Each row is a point on a landscape with many peaks, with its height.
A climber steps from a point to the highest of its 2 nearest points, and stops where none of them is higher. Distance is the straight distance between rows; heights are no part of it.
Beno: [-31  -8 -11 -32   8  51 -11   9  -2  23  24 -28 -29  13 -48  -4 -20   1
  21 -30  15 -26  21  16  18 -11 -17 -24   7 -20   7 -26  -4  -5  47  44
 -18   9 -14]  height 659
funof: [ 18 -35  16  22 -22 -55 -12  10 -16  13   3  51  19  47 -26  -3  19  -3
 -21 -27  -9  45  27 -34  24  30   0 -14   7 -54 -41 -34 -11  -5  25   5
  -1  39  14]  height 357
sivep: [ 25 -19  -3  -6   6  -9  31  42  12 -47 -16   0  10  13  -1 -47  12   8
   4  20  64  32  25 -30   6  12   1   8  18  17  -5  23 -30  -2  -4  -9
  10  47 -13]  height 769
mutu: [ 18  19 -15  24  -5 -37 -21  -4   3  42  26  20  37  11   3 -12   1  -7
 -25   0 -23   1  -2  37  26  12   2   2 -14  -9  -7 -39  43 -11 -17  23
 -10   8  20]  height 720
Lodig: [-12 -88   9 -32  24  14   7  42 -30 -39   6 -20   0  35 -39  -7  -1  13
   8 -32  19   1  31 -17  13   3 -19  -3  27 -62 -12 -13 -39  13  34 -31
 -41   0 -11]  height 599
kuga: [  6 -15  45 -15  -5 -21 -15   1  -4  32  -5   7 -14  -1  -7  18  -2  13
 -13  -7 -15  19 -31  -7  -4   1   6 -37 -15 -31  22 -44  12  -3  21  24
 -30 -16  34]  height 506
feka: [  6   4 -43  27 -26  28 -20 -50  -3   0   7  47  16  18 -14 -16  -1 -42
  -6 -25 -16  20  39   4  16  19  -9  24   0 -14 -28  -8   1   9 -22  -8
  -3  21 -33]  height 336
bofef: [ 12  14 -30 -12   6  49  27  19  22 -35 -24 -34 -10 -13  22 -23 -12  -4
   9  30  36  30   6  -1  -6 -11  -4  20  11  80 -11  24 -29 -21 -25 -22
  26  30 -19]  height 288
sitam: [-17  25 -18   6   7  14  43  20  13  20   0 -20 -15  -9  38  24 -10   4
  16  17  14 -33 -51 -20  -4 -25  -5   8  16  58  -2  40  13   7  16  41
  34  -8  33]  height 443
rep: [-23  31  19  -2 -34  53 -18 -34  17  -3 -31 -16 -42 -70  24  37   3   4
  14   3 -21 -16  -9  17 -28   0 -12 -15 -10  -1  31  49 -11  -3   2  -6
  17 -17 -20]  height 65
dutiz: [ -6 -14  31 -10 -20  41 -30 -44   9   2 -18  36 -27  -2 -10  31   4 -22
   9 -29 -27   9   8 -12 -16   1 -10 -19 -14 -41  23 -25  -9  20   9  -3
 -26  -7 -12]  height 394
pof: [  6  -7  -3  -7   0  59 -27 -48  43  31   7  20   9  11 -27  -9   4 -34
 -11 -29 -42 -25  33  20  -4   2 -19  42 -27 -19  23 -44  13  28  -2   6
 -38 -18 -46]  height 438
liso: [ 30   9  32  10 -21  -6   2  -9  41   1 -23  59   3  -2  16 -20  13 -12
 -17  16  15  19   3 -29  -7  26   0 -34 -20  11  30 -11  10  20   0  29
  -5  25   1]  height 612
sur: [ 22  -4  32  -5 -26 -18  -1  22  27  -5 -10  42   9   6  -7 -38  23  17
  -7  11  44  24  25 -37   4  44   7 -56  -4  -8  11   2  -9   8  18  33
  -2  55  -6]  height 578
Katev: [ 19  19  -2 -10   0  18  12  -9  38  16  -9 -19  -5   2  15  -8 -14 -10
   4  15  -6   9 -18  12  -5  -5  -6  25  -8  38  20 -32  22  -8 -18  13
  -6 -10  17]  height 816
kibid: [ 13  18 -30  16  -3 -16 -22 -19 -31 -23  16 -18  29  -4 -14 -11  -5  -6
   4 -11  -5  29  30  39  11   0  16   4   5 -30 -32  -5  16 -36 -46 -46
  13   9 -16]  height 431
babak: [-23  10  21  -4 -33  47 -31 -32 -12 -31 -32   5 -27 -62  10  33   8   4
  11  -8 -11  -1  16  11 -23  10  -1 -30  -9 -26  25  44 -29  -5  -6 -26
  19  -2 -40]  height 41
Pilo: [-23  19   1   9   2 -34   1   4 -23   5   0   7 -12 -12  17  30   0  32
   3   1   1 -20 -36 -10  -3  -2  23 -34   8  -4 -13  37  10  -4  24   5
  25 -12  31]  height 777
Tabop: [-12  49  -4  -4 -20  38 -34 -20  31  26   5 -39   0 -57   0   1   2   1
  11  12 -18 -22   8  65  -5   1 -15 -18  -2  14  24  -8  28 -24 -23  16
   1  -4 -15]  height 513
nezi: [ 22  28 -16 -18  -9  59  -1 -30  49  -1  -7 -23  -8 -22 -12 -37  -4 -11
   2  17  11  -4  38  28   7   9 -17  38 -12  39  15  -8  -1 -14 -23   7
   5  15 -58]  height 441
Kad: [ 29  41 -35  17 -33  20  20 -10  29  13 -23   6  11  25  30 -18 -12 -28
 -10  29   3  21 -26  40   3   4   0  11  27  88 -18 -13  15 -15 -29  25
  16  15  21]  height 226
meni: [ 54 -11  18   1   5 -28  37  17  16  17 -15  22   3  54   3 -30  -6 -30
 -25  20   0  40 -19 -16  -3  -6  -9  53  -6  40   2 -50   0  -3  -3  24
  -5   7  40]  height 822
Nimuv: [-23  -6 -17  -5  -3  37  32   6 -17  14 -13 -29 -37 -20  39  53  -9  11
  22  -2   4   3 -49 -35  -1 -26   9   7  25  37  -8  34  -4   0  12   4
  28 -12  34]  height 490
Tode: [ 26  -8  -6  37   3 -62  12  -3 -21   5  11  66  35  41  -6 -22   6 -31
 -28  -8   1  -3  12 -33  11  10 -14  43 -15  -5 -32   3   5  30   1  15
  17  16   8]  height 854
gos: [ 15  34  18  25 -25 -34 -23 -19  34  20  -1  35  30 -32  41   3  20  -3
 -19  22 -24   7 -11  31 -12  16  20 -26 -20  -9  25 -21  39  -6 -38   2
  -6  -1  14]  height 788
paved: [-11  36   2  15 -29   0 -35 -35 -15  -4  -5 -10  10 -37  11  33  12  -1
  10  -1 -43   5   3  50 -14  -5  18 -30  -2 -28   5   8  17 -37 -35 -36
  18 -24   0]  height 791
Nos: [-14 -19  20 -19  40 -50   4  53   1  12  28 -17  16  -1 -33 -27  -5  29
 -15  12  28 -30  16  -4  11  -7  -4 -18 -28 -29   7 -12  10  18  26  35
 -28 -15  -1]  height 624
tomig: [-18  -2  -9   6  36 -33  30  26 -28 -11   8 -18   3 -26  47  20   4  21
   7  21   4 -32 -31 -26  -4 -27   8  21   2  23 -12  52   0  20   0 -16
  26 -24  14]  height 625
ralit: [ 28 -21  20 -32 -17   5  12  42  20 -14   3 -27  -7   0 -30 -53  12  22
  18   6  52  39  25  -8  11   8   1 -34  16 -12  12 -26 -19 -29  21  -1
 -12  43   0]  height 706
Bez: [-36 -12  22 -34  49  16 -10  33  -3 -15  21 -69  -4 -44 -16   0  -6  15
  13   1   4 -28  21  17 -15 -21 -11   4 -17  -9  27 -11   4  -4 -15 -20
 -25 -36 -20]  height 712
zile: [ 40  -9  -3  39 -32 -57   1   0 -13   7 -11  60  19  42  -5 -21  14 -20
 -27 -14   4  53  13 -30  16  34   5   2  15  -6 -34 -27  -3 -17   1   7
  20  53  21]  height 352
suvul: [ 30  27 -40   8 -24   6   2   5   6  -9  10   2  15  21 -14 -45   3  -8
   2   6  34  42  26  14  30  25   5 -17  31  22 -29  -3   4 -34 -13  23
  20  70  -7]  height 514
pav: [-14  21  26 -15  29  -9  15   7  34  -3   4 -47  -6 -46  44  20   3  15
  13  36 -28 -13 -29  -8 -40 -20   1  24 -16  34  38   1  18  12 -41 -24
  -4 -37   4]  height 851
Murev: [  4 -30 -10 -18  25  21  25  15 -22 -25  -5 -30 -18  -7  18  -6  -6   6
   8   0  36  14  -5 -26   1  -6 -10  26   5  20   3  11 -19   1 -14 -26
   7   8  -7]  height 314
pimag: [ -4 -10 -34  13  31  -6  38   2 -24 -15  11  -5   2   1  39   0  -6  -6
   2   1  10 -34 -22 -32  -6 -19  -3  59   2  40 -20  48 -13  34 -11 -20
  22 -29   1]  height 571
kezan: [ -1   9 -19  29  21 -67 -10  -4 -38   5  13  26  30   8  -2  16   6   7
 -12   1 -36  -8 -21  15   6 -14  22  15  -7 -26 -35  15  13  -6   4 -19
  12 -24  22]  height 846
Fimon: [ 20   7 -15 -25   7  73  23   1  31 -21 -24 -39 -24 -22   7 -31 -11  -4
  -2  27  32  14  24   5  -3  -9 -17  45   0  68   8  15 -31 -15 -15 -16
  13  32 -54]  height 363
vepes: [ 13  19  -6  10  16  -9  25 -14  19  20  12  32   7  13  23 -17  -4 -32
 -14   4 -11 -47 -21 -23 -11 -10 -12  53 -23  38  11  11  20  52  -3  28
   4 -26   4]  height 525
buzu: [-33  -2 -13  -9 -10  26 -36   4 -12  20  18  -6  -9  15 -46  11 -15  13
   6 -30   4 -16  22  18  21   4  -4 -50   2 -35 -10 -25   7 -14  36  32
 -17  19  -7]  height 682
rutab: [-29 -64  16 -30  31 -15  -6  53 -44 -26  13 -43   5  16 -44  19 -13  34
  -4 -21  14 -12  22   9   3 -17  -4 -33  15 -42  -9  -8 -25  -1  27 -27
 -34 -21   2]  height 646
dok: [  6  27 -20  20  14 -18  12 -23  20  24  30  12  16  12  23   4   9 -26
  -3   5 -51 -47 -23   5 -15 -15   2  72 -20  28  -3  12  25  37 -24  -9
  -3 -51  13]  height 508
firub: [-23 -39  -5   8   1   1 -12  -7 -34 -12   5  31 -12  61 -26  27 -17 -20
  11 -38 -24  11   7 -27  12  -3  -9   3  15 -47 -32 -29 -25   0  26  -5
 -27   6   4]  height 367
rigov: [-23  28 -30  12  14  20 -23 -32  11  26  42   0  24  16 -16  11  -1 -24
   5 -15 -65 -51 -12  48   2 -21  -4  27 -22 -15  -3 -17  25  11 -10   2
 -23 -36  -1]  height 468
mog: [ 10 -36  30 -13  42 -57  17  64 -16  10  14 -31   0  12 -32 -23  -7  30
 -20   9  27  14 -10 -13  16 -14   1   6  -9 -15  -5 -20  -7  -2  33  15
 -15  -2  22]  height 581
Fuzu: [ 17  -4 -17  32  32 -81  -4   8 -33   2  19  36  53  24  -5  -4   3 -10
 -29  -3 -17   0   3  -4  13  -2   8  40 -18 -24 -45   7  10   6  -7 -15
  10  -4   7]  height 870
tivi: [ 18  -5 -20   9 -10  -6  15   1  -8 -33  -8  27  11  26  -9 -29   6 -10
   4  -3  46  22  30 -24  11  29  -1  16  15   5 -23  25 -19   6  -2 -11
  15  40 -24]  height 819
Ter: [ 17 -46  57 -15  33 -54   9  14 -24  -9 -15  -9  -7  -9  10  15   0  15
 -13   0 -15  29 -12 -34 -13 -14  24   0 -15 -29  26 -21 -14  18  -5 -25
 -24 -27  23]  height 391
gab: [-25 -21   3  -4  28   4 -17  -8 -13 -14  16  10  14  17 -26  10  -2 -11
   5 -17 -11 -34  14   5  -4 -16  -6   2 -18 -43   6  -2   0  35   9 -15
 -39 -24 -23]  height 762
nefa: [-41 -34  11 -15   8 -33 -36  45 -31  -7  22 -10  10  24 -66  17  -8  44
 -13 -29  11 -24  27  18  10   0   6 -71   1 -49 -16  -2  -8  -9  37   0
 -32  -7   0]  height 686
zafa: [ 28  -6   5  -3   3  -3  17   1  19  16  -6   2  -2  31  -4 -27 -13 -23
  -9   6   9  21 -10  -3  11  -2  -7  28  -5  23  15 -42  14  -8  -7  24
  -3  12  18]  height 792
foger: [-18 -16 -26   9  33   1  -1  -1 -18   0  29  29  30  48 -29  -5 -14 -30
   1 -21 -16 -41  16  -3  12 -16 -15  28 -19 -35 -23  -8  -2  40  18   9
 -30 -13 -22]  height 739
Dateg: [ 32  -1  19  -5 -32 -23   4  42  29  15   0  26  12  31 -33 -49  18  13
  -7   4  39  36  20 -21  18  32  10 -52  15  -6  -3 -17  -8 -17  33  47
   4  74  13]  height 560
tez: [  0 -45  34 -11   5   9   0  -6 -17 -51 -28   5  -8 -19  15   2  10   5
   5   3  21  20  19 -30 -13  18   7   1 -11 -29  25  24 -33  26 -17 -42
  -4  -8 -34]  height 473
Ruga: [  6 -55 -11 -27   2  64  27 -15  -6 -22 -24  -2 -43  19  -2  -9 -13 -21
   4 -21  21  16  22 -44  -3   1 -28  54  11  20   5   0 -48  30  13 -18
 -14   1 -35]  height 225
Guzu: [ 18 -33  16 -42   5   5  39  66  20 -34  -3 -26  -2   5 -19 -62  14  29
  15  19  73  15  29 -28   7   5  -1 -24  11   2  11   7 -31  -2  33   7
  -2  44 -13]  height 671
Maki: [ -6 -54  13  16  -5 -42 -13  14 -37  -6  -2  42  -1  64 -40  10   0  -3
  -9 -34 -14  22  20 -38  17  10  -1 -10  19 -63 -43 -36 -34  -6  42  -3
 -29  15   9]  height 361
tib: [ 39 -12  11  26  23 -59  25   5 -10  20  -1  39  26  45   0 -22   0 -34
 -31  13  -7  10 -16 -34   4  -7 -12  61 -21  16  -8 -18   8  26  -2  21
   8   1  24]  height 843
rol: [-22  16  20 -13  -7  -8 -18  23 -10  22   8 -50 -17 -19 -17  22 -10  44
   9   3  12   5 -17  24   4  -8  10 -55  11  -6   6 -15  24 -41  13  18
   1  -7  31]  height 605
lubuf: [-20   3  36 -30  -1  46   3 -14  21  -5 -25 -29 -41 -58  18  18   1  15
  15  17  15  -3  -2 -15 -20  -3  -4 -22 -14  12  48  19  -8   4   8  10
   2   0 -19]  height 109
ruzov: [ -6  18 -16  -7  -5  58  10 -29  28  20  -4 -48 -25 -16  10  17 -18  -8
  14   0 -19  -6 -21  17 -13 -19  -8  47   5  47   8  -6   4  -4 -20  -4
   3 -35  -2]  height 902
tif: [-11  -7  31 -31  10  25  16  31  11 -11 -20 -31 -31 -40  19   5  -6  36
  15  20  42  -2 -14 -33  -6   0   4 -42  -2  25  34  15 -13   1  16  17
   8  17   2]  height 174
rak: [-11  -5 -26 -21   4  48  36  18  -6  15  -6 -26 -42  24   7   1 -37  -4
  18 -14  33   5 -17 -32  13 -12 -11  14  27  53  -5   4 -14  -4  37  38
  22  24  13]  height 582
vupu: [  3 -22  15 -26  -4  37 -12   8   8 -13  11 -24  -4  -7 -43 -29  11   2
  22 -17  19  12  48  20  10   6 -17 -15  -6 -43  16 -24  -7 -12  13  -5
 -26  11 -31]  height 797
mab: [-25  -9  12  17  15 -63  -8  -8 -54 -15  -7  32   5  -7  15  46  14  42
  -4   2 -45 -19 -18  -1 -13 -16  39 -46   5 -44 -24  51 -14 -10  22 -53
  20 -56  13]  height 729
nus: [-10  37 -22   3 -21  54 -29 -43  23   7  -1 -12  -4 -42 -13  -5  -1 -10
   8  -5 -13 -22  26  43   6   7 -12   5 -16   4   9  13   4 -13 -21   2
   5   7 -44]  height 482
Favur: [-47 -12   5   8  26 -29 -12   3 -45 -18  10   3   3  -6   2  53   6  31
   2  -2 -34 -41 -23   4 -10 -33  21 -40   1 -35 -13  41 -14   6  23 -45
  -3 -54   4]  height 684
Lapu: [-15  18  23  23 -15 -39 -21 -29 -12   6   2  41   2 -23  25  43  32  22
  -6   9 -52 -16 -22  11 -21  -8  33 -47 -15 -47  -5  25   9  -7  10 -33
   4 -42  20]  height 781
Paban: [ 30 -22  60  -5   4 -49   4  12  -2 -12 -32  -1 -11 -16  12   3   6  18
 -11  17   2  57 -15 -31 -14  -1  26 -21  -9 -17  26 -25 -14 -10 -14 -28
 -10  -5  24]  height 335
serat: [ 28  15 -37   0  -9 -13  -3  28  -3   0  26 -10  23  29 -40 -53  -1   7
   4 -11  36  30  44  12  36  25   1 -24  29 -14 -35 -13  11 -39  10  24
   8  74  -6]  height 532
mimog: [  7 -65   8 -39   2  15  38  48  -8 -27   0 -19 -15  22 -15 -43  11  20
  17 -17  65   6  26 -42  16  23 -11  -3  32  -7   8  14 -41  11  49   2
  -5  37 -16]  height 594
gozo: [-31  -1 -14   0   4 -36 -33  29 -30  11  34   1  13  14 -43   5  -7  30
 -14 -17  12 -16  20  22  20   6   8 -56   1 -42 -29  -7   6 -16  29  14
  -8  10   8]  height 705
mubuz: [ 28  22 -30   3 -31  27   1 -27   5 -16 -15  -2 -10  11  -4 -27  -4 -21
   0   2  21  54  16  12  14  23   3  13  23  28 -15  -6  -6 -31 -33 -15
  13  39  -4]  height 487
Fovub: [ 13 -30  20 -38 -29  13  -1  28  21   4  21 -19 -10   3 -53 -52  15  19
  18  -9  32  24  46  10  17   9  -6 -47  10 -47   8 -48  -7 -29  39  11
 -26  21  -3]  height 758
nole: [-17  40  -3  19 -13 -18  16  -7  -4  13  12  16 -12 -18  38  41  27  17
   7  13 -34 -32 -45   5   1 -14  22  -7  13  -2 -12  50  25  -8  16   9
  26 -43  36]  height 833
Nul: [  0  29 -14  10  10 -24  28  29   2  17  -2 -13   3  15  13  -2 -18  10
   2  17  22  -2 -41  -9  10  -9   5  -4  16  52 -13  14  18 -20  10  45
  36  14  36]  height 413
vidos: [ -1 -52   1 -22  18  25  19  20  -9 -47 -23 -23 -14 -26  23  -9   7  10
   7   8  50  13  16 -31  -5  15  -7  10   5  14  17  32 -36  19 -13 -39
  10  18 -33]  height 388
zedu: [-44   0  25 -21  11  -1 -31  15 -29  10   8 -53 -11 -18 -30  47 -14  37
  13 -13  -3 -19  -5  34 -10 -33   5 -60   0 -21   3 -10  14 -34  18  -3
  -8 -38  24]  height 664
gal: [ -4 -55  25 -23  62 -23  14  25 -35 -20   3 -36   3   2  -1  15  -8   9
  -3  -8  -7   8  -5 -27 -12 -29   7  29  -9 -25  13 -17 -18  18  -8 -39
 -30 -28  12]  height 479
Kesu: [ 28  14   7  17 -22 -20  25 -10   0  -5 -33  23  -9   7  39  22  -1 -13
  -4  20  -4  37 -43 -35 -18  -2  17  16  13  45  -4   6  -5  -1 -15 -15
  27  -4  38]  height 672
mazup: [ -9  26  22  -8  18  10  20  -5  46  21  10 -18 -15 -43  34  17   1   3
  13  26 -25 -41 -30  -3 -25 -13  -7  24 -13  31  35  18  26  24 -12  15
  -7 -44   0]  height 763
pob: [  2  37   4  19 -44  19 -17 -35  28  38 -12 -14   4 -25  30  27  14  -6
   9  -1 -55   0 -28  65 -18   5   5   4  11  10  25 -28  41 -16 -40 -10
  -9 -21  14]  height 818
pez: [ 20  30   5  23   4 -52   6 -12  21  -8  -2  21  24 -16  44   4  16  -2
  -9  39 -28   8 -23   1 -27   0  25  38 -18  18   7  22  10   2 -49 -41
  16 -28   7]  height 764
kek: [-30 -40   8  -1  33 -22  -5  -7 -48 -45  -6  17  10  -2  13  35   5  12
  -1 -11 -17 -32  -9 -12 -16 -14  14  -7   4 -43  -3  43 -33  31   8 -50
  -8 -41 -17]  height 627
gika: [-18  14  22  -9  19  -2   1  -4  27  19  12  -4  -3 -29   8   2  -3   5
   1  15  -7 -48 -14  -2 -14 -10  -9  -2 -28  -1  30   4  26  31   8  28
 -12 -28   2]  height 708
vanol: [-23   9   7 -22  25  24 -31   4 -13 -11  25 -56  11 -30 -33  -2  -5   4
  16  -4  -3 -24  39  46  -6 -13 -14   1 -19 -21  13 -10   4 -19 -20 -20
 -18 -14 -37]  height 789
Nutu: [ 35 -22  40  -5  -2 -32  21  37  -5 -21 -47  -5 -24   8  15  -9   3  17
 -10  19  28  74 -26 -44  -6  -3  16 -15  10  19   5 -11 -32 -26   1 -15
  15  31  30]  height 285
Sal: [  8   2 -11   4 -17 -17 -26   2 -27 -13  -1 -12  10   0 -27  -6   3  17
   3 -12  16  36  23  11  20  18  17 -41  16 -33 -24  -6   3 -42  -8 -24
   8  27   2]  height 405
Vupup: [-12  29   2   6 -31  36 -29 -40  -4  16  -9 -29  -3 -14   6  39  -1  -7
  17 -11 -47  15 -17  48 -13  -5   9   5   8  -5  10 -20  17 -28 -31 -23
   6 -27   7]  height 790
Ratos: [  3  25  15  26 -35 -21 -39 -39   4  13   6  29  16 -36  28  24  21   1
 -12   4 -45  11 -10  37 -17  15  26 -37 -17 -35  14  -9  31 -19 -22 -18
   1 -18   9]  height 831
Sefa: [  6  23  -7  29   6 -56   2 -21 -16 -12   8  30  20  -8  35   9  18   1
  -4  10 -32 -10 -13   4  -9 -10  29  20 -15 -13 -16  31  10  -1 -23 -39
  17 -29   4]  height 809
vof: [-15   2  28 -21  -4  61 -29 -45  27  21 -12   7 -19 -11 -29  22  -4 -23
   3 -27 -46 -18  20  20 -17  -9 -22  -4 -27 -35  45 -34  -3  19  10  11
 -40 -20 -37]  height 417
litel: [-37 -27   0  -5  15   6 -22   5 -38 -46  12 -12  24   5 -41  17  -2   2
   5 -18   1 -24  37  29  -1   1  -9 -21   2 -53  -9  18 -20   4   9 -41
 -18  -9 -35]  height 799
Verob: [-21 -17 -16  -8   3  29  17  -1 -29   7 -12 -11 -42  21  16  32 -23   0
  18 -28  -2  -2 -30 -37   3 -17   0  10  20  14 -12   8 -13   4  21  11
   8  -5  25]  height 534
nados: [ 13   0  29 -10   3   1  19  24   8 -12 -32 -14 -15 -15  27   8  -3  19
   4  25  35  25 -34 -37  -8  -4   8 -29   0  35  21   6  -7  -8   0   9
  16  16  22]  height 234
viki: [ -5  44 -25   4 -25  34 -10 -13  44  -2  -9  27  -1 -31   8 -28   4  -2
  -4  21  33 -23  14  11   8  25  -8 -36  -6  27  12  34  11   4   8  41
  28  39 -30]  height 275
Datul: [ 27 -25  39  -3  25 -69  15  46 -10  24  -8  -6  -2  22 -25 -11   1  19
 -25  18  18  26 -31 -23  15  -1   3  -3  -7   3  -2 -29  -7  -9  29  34
  10   8  41]  height 550
favon: [  7   1 -25  15  16 -17 -15 -11   0  19  32  30  37  24 -16 -22  -3 -23
  -8 -11  -5 -12  23  12  16   4  -6  25 -19 -27 -16 -29  26  13  -5  12
 -19   3  -5]  height 721
fusem: [ -3 -10 -17  11  20 -10  28  -4 -23   1   8  24  -4  35  12  -3 -14 -26
  -7 -19  -1 -40 -14 -50   1 -13 -20  50  -8  24 -12  23  -1  48  12  19
  12 -19   6]  height 542
pono: [-23 -88  -1 -43  22  21  27  48 -26 -36   2 -17 -21  36 -13 -15   2  18
   5 -29  47 -14  21 -48  11  23 -19  -4  38 -28  -8  10 -48  25  49   3
  -9  21 -14]  height 554
Momod: [ 27  -5 -15   1 -33 -16  -6  23   4  33  11  12   1  44 -32 -40   2   3
  -8 -21  13  38  13   4  36  34  -3 -33  29 -10 -23 -51  10 -43  24  47
  -1  67  21]  height 546
gedu: [  9  57 -39  12 -18  19 -15 -17  47  10   9   6  21 -27   6 -36   8  -9
  -7  23   9 -18  17  44  25  19 -11 -33   1  38   2   4  32 -14 -14  44
  15  45 -24]  height 255
nudo: [  3  21 -25   4   2  35 -22 -47  42  40  32  15  20   9  -8  -9   3 -30
 -14 -22 -48 -41  12  44  -8  -5 -15  38 -25   7  12 -35  29  25 -17  14
 -27 -23 -30]  height 453
Fubal: [-28 -28   7  -8 -17  33 -21 -25 -13   6 -17  34 -33  39 -23  34 -11 -15
  11 -41 -19   6   0 -31   0   8  -5 -29  18 -46   3 -22 -19   5  40  11
 -26  10   0]  height 377
mefo: [-10  24 -18  14  -6  19 -10 -32  18  18  27 -11   2   7   5  30   2 -21
  14 -11 -70 -27 -23  30 -25 -20   7  54  -4   9   1   4  12  12 -28 -29
 -11 -56   7]  height 486
ros: [-15 -10   3 -12   5  22 -25  -5 -11 -29  10 -26  16 -18 -35  -9   6  -3
  14 -12   8   3  53  33  -2   5  -4  -2  -7 -41   4   3  -9  -9 -19 -30
 -13   1 -37]  height 841
kepo: [ 13 -42  -7  -8  14  30  18 -11 -12 -26  -8   1 -14  17   0  -4  -9 -27
   7 -18   4  17  15 -26  -6   1  -9  65  -6  11  -4   6 -24  25 -18 -44
  -7 -14 -24]  height 256
Fumuf: [ -7  13  15   0  40 -37  28  38   9  -1  -2 -34   9 -41  46  18   2  25
   1  48   7 -14 -38 -17 -14 -24  11  14  -8  34   7  28  10   6 -20  -6
  15 -20  22]  height 715
Tiko: [-24  -1  -7   7  10 -41 -13  18 -41  11  14  -5  -3  12 -19  16 -14  33
   0 -16   6 -12 -16  -6  12   4  15 -36  13 -18 -29  14   7 -17  32   8
  10   0  22]  height 733
bakos: [ 34  16   2  23 -33 -11  12 -23  19   6 -34  53  -3  17  34   0  -1 -27
 -19  21  -2  27 -23 -22 -12  14  -4   1  -1  37   7  -8   4   9 -14  13
  17  13  24]  height 647
paked: [ 16  32 -46  20 -25   8 -14 -35 -19 -16  -5 -17   7   1   1  -6 -13 -17
   7  -2   1  37   7  34  11   6  14  22  19  20 -39   7   4 -34 -55 -40
  23  13 -10]  height 457
milel: [ 10  14 -31  20 -32  31 -12 -56   8 -11 -13  42  -7   3   6 -13   0 -33
  -5 -11  -4   9  23   6   2  16  -7  42  -6   6 -16  17 -11  22 -20 -23
   6  -2 -39]  height 325
ser: [-28 -52  21 -41  60  14   3  34 -23 -25  11 -64  -2 -21  -5  12  -3  11
   4  -2   3 -27  10  -3 -14 -31  -7  20 -15 -13  23 -12 -18  24 -13 -39
 -32 -39 -17]  height 603
subap: [ 17  49 -42   9  -8  17  25   9  19 -24 -18 -10  11  13  21 -17 -12 -10
   0  36  35  22  -9   8   5  -2   3  10  30  91 -30  25 -11 -21 -26  14
  39  31   4]  height 233
nezu: [ 18 -18  37  -1  16 -53   6  18  -2  37 -12  10  -8  22  -5   6  -3   6
 -20   3 -12  14 -37 -23   2   2  -2 -10 -11 -13  17 -38  12   8  23  42
 -10  -8  48]  height 530
zumo: [-25 -49  22 -15  24  22  -8 -11 -36 -46 -21 -12  -9 -23  17  33  -3   3
   5 -15 -11 -13   7 -17 -25  -9   0   4   0 -26  27  33 -44  43 -15 -55
 -14 -28 -32]  height 552
nem: [ 21 -19 -10  38 -14 -51  16   1 -33 -24 -10  63  25  42   4 -25  15 -20
 -19 -11  31  11  27 -55   9  31  -7  18  11  -1 -38  31 -12  29   4  -2
  26  34  -8]  height 842
res: [ 32  26  18  29 -15 -40  -8   5  31  33  -3  33  40 -11  29 -16  14   4
 -30  29  -9  17 -18  37   4  19   2 -19 -11  12   9 -39  35 -13 -21  29
   0  22  23]  height 749
fesep: [-14  39   9  -8 -18  13 -15  -3  17  20  -6 -36  -2 -30   2   6  -9  21
  10  19   5   2 -12  39  -2   1   5 -42   3   5  17 -17  34 -40  -6  28
  -1  -1  21]  height 556
gakon: [ 29  31  10  18   2 -41  36   7  19 -17 -23  14  18  -6  53   4   3 -10
 -15  53  -6  23 -32 -16 -28  -7  22  28  -3  59  -2  24  -2  -4 -41 -26
  21  -8  20]  height 713
rarum: [  7  34 -24  19 -42  46   0 -52  28   1 -24  35 -26 -15  20  -6  -2 -24
  -1   7   1  -5   1   2  -1  13  -9  17  -9  32   2  37 -11  21 -11   3
  19   6 -26]  height 308
mupu: [-17  10  11   0  26 -41  -8  20   3  32  31  14  16  -1 -12  -6  -5  11
 -12   8   5 -55  -8  -2   4  -2  -9 -28 -22 -20  10   2  27  29  32  53
  -8 -15  10]  height 663
fudiz: [ -4  48 -11  21 -26  11  17 -24  28  32   8  15 -14 -19  31  31  22 -13
   8   8 -37 -39 -45  20 -11  -6  -2  18   6  15  -1  24  40   8  -8  15
   9 -42  36]  height 879
ref: [-41   0  15 -19  11  35 -22   2 -26   3   9 -52 -12 -23 -21  52 -12   6
  23 -18 -33 -23  -8  29 -20 -38  -2 -20  -1 -22  14 -10  -8 -20   1 -23
  -8 -44   9]  height 725
lon: [  7  50 -24  30 -49  25   1 -37  38  38   2   0   5 -20  36  14  17 -13
   6  15 -46 -22 -37  68  -7   9   2  18  20  40   5  -1  46  -7 -37   8
   0 -28  19]  height 845
gobup: [ 23  45 -42  30 -30  15  -1 -23  28  25   7  23  16   9  18 -25  -3 -27
 -11  11  -3  -4  -2  32  23  15  -6  -3  12  50 -14  -5  28  -3 -18  42
  17  29   0]  height 240
Zoz: [-11  41 -30  19 -33  23  -9 -35  24 -11  -1  48  -6 -37  18  -8   9 -13
   1   6  13 -25  10   5  -2  27  -7  -7  -4  20  -1  59  -2  19   0  16
  30  21 -31]  height 292
sizav: [ 35   2 -26  34 -34  -8 -13 -31   4   3  11  57  37  26  -2 -27  12 -30
 -20 -15   4  46  30  -7  22  32  -2  10   3  -9 -33 -29   1  -2 -15   8
  -1  40  -2]  height 345
sufom: [-34  19 -19  -5  16  59 -12 -11 -11   7  12 -70 -10 -28  -5  30 -16   5
  27 -11 -25 -25 -12  34 -14 -35  -5  31   3   9   2  11  -4 -13 -15 -21
   8 -30  -6]  height 807
Muteg: [-23  -1 -30 -31   1  54   8   6  12  24   8 -13 -45  25 -19 -10 -27  -8
  22 -18  28 -25   7 -12  22   1 -20   1  17  16   9 -10  -2  -1  49  60
   7  24 -15]  height 626

For each start below, name the point where the climber stops.
kibid: Fuzu
Zoz: pav
Ruga: Ratos
nus: ruzov
lubuf: ros
mimog: ros
Nul: fudiz
kepo: Ratos

Call two points neighbours if one is among the 2 nearest of the other. Go from one point of each pair to the other, from neighbour to neighbour, staying as high as possible. Name the lowest point that can't be avoided.
Fuzu, fudiz: Guzu
Tode, ruzov: zafa
Ratos, ros: mutu
Ratos, fudiz: Vupup

Write out the way that a climber takes from each point below.
Dateg: sur > liso > bakos > Kesu > gakon > pez > Sefa > kezan > Fuzu
Beno: buzu > gozo > Tiko > Pilo > nole > fudiz
gedu: viki > Zoz > rarum > milel > feka > sizav > zile > funof > Maki > firub > Fubal > dutiz > vof > pof > nudo > rigov > mefo > dok > vepes > fusem > pimag > tomig > Fumuf > pav
rep: lubuf > tif > nados > Nutu > Paban > Ter > gal > ser > Bez > vanol > ros
Lodig: rutab > nefa > gozo > Tiko > Pilo > nole > fudiz
babak: lubuf > tif > nados > Nutu > Paban > Ter > gal > ser > Bez > vanol > ros
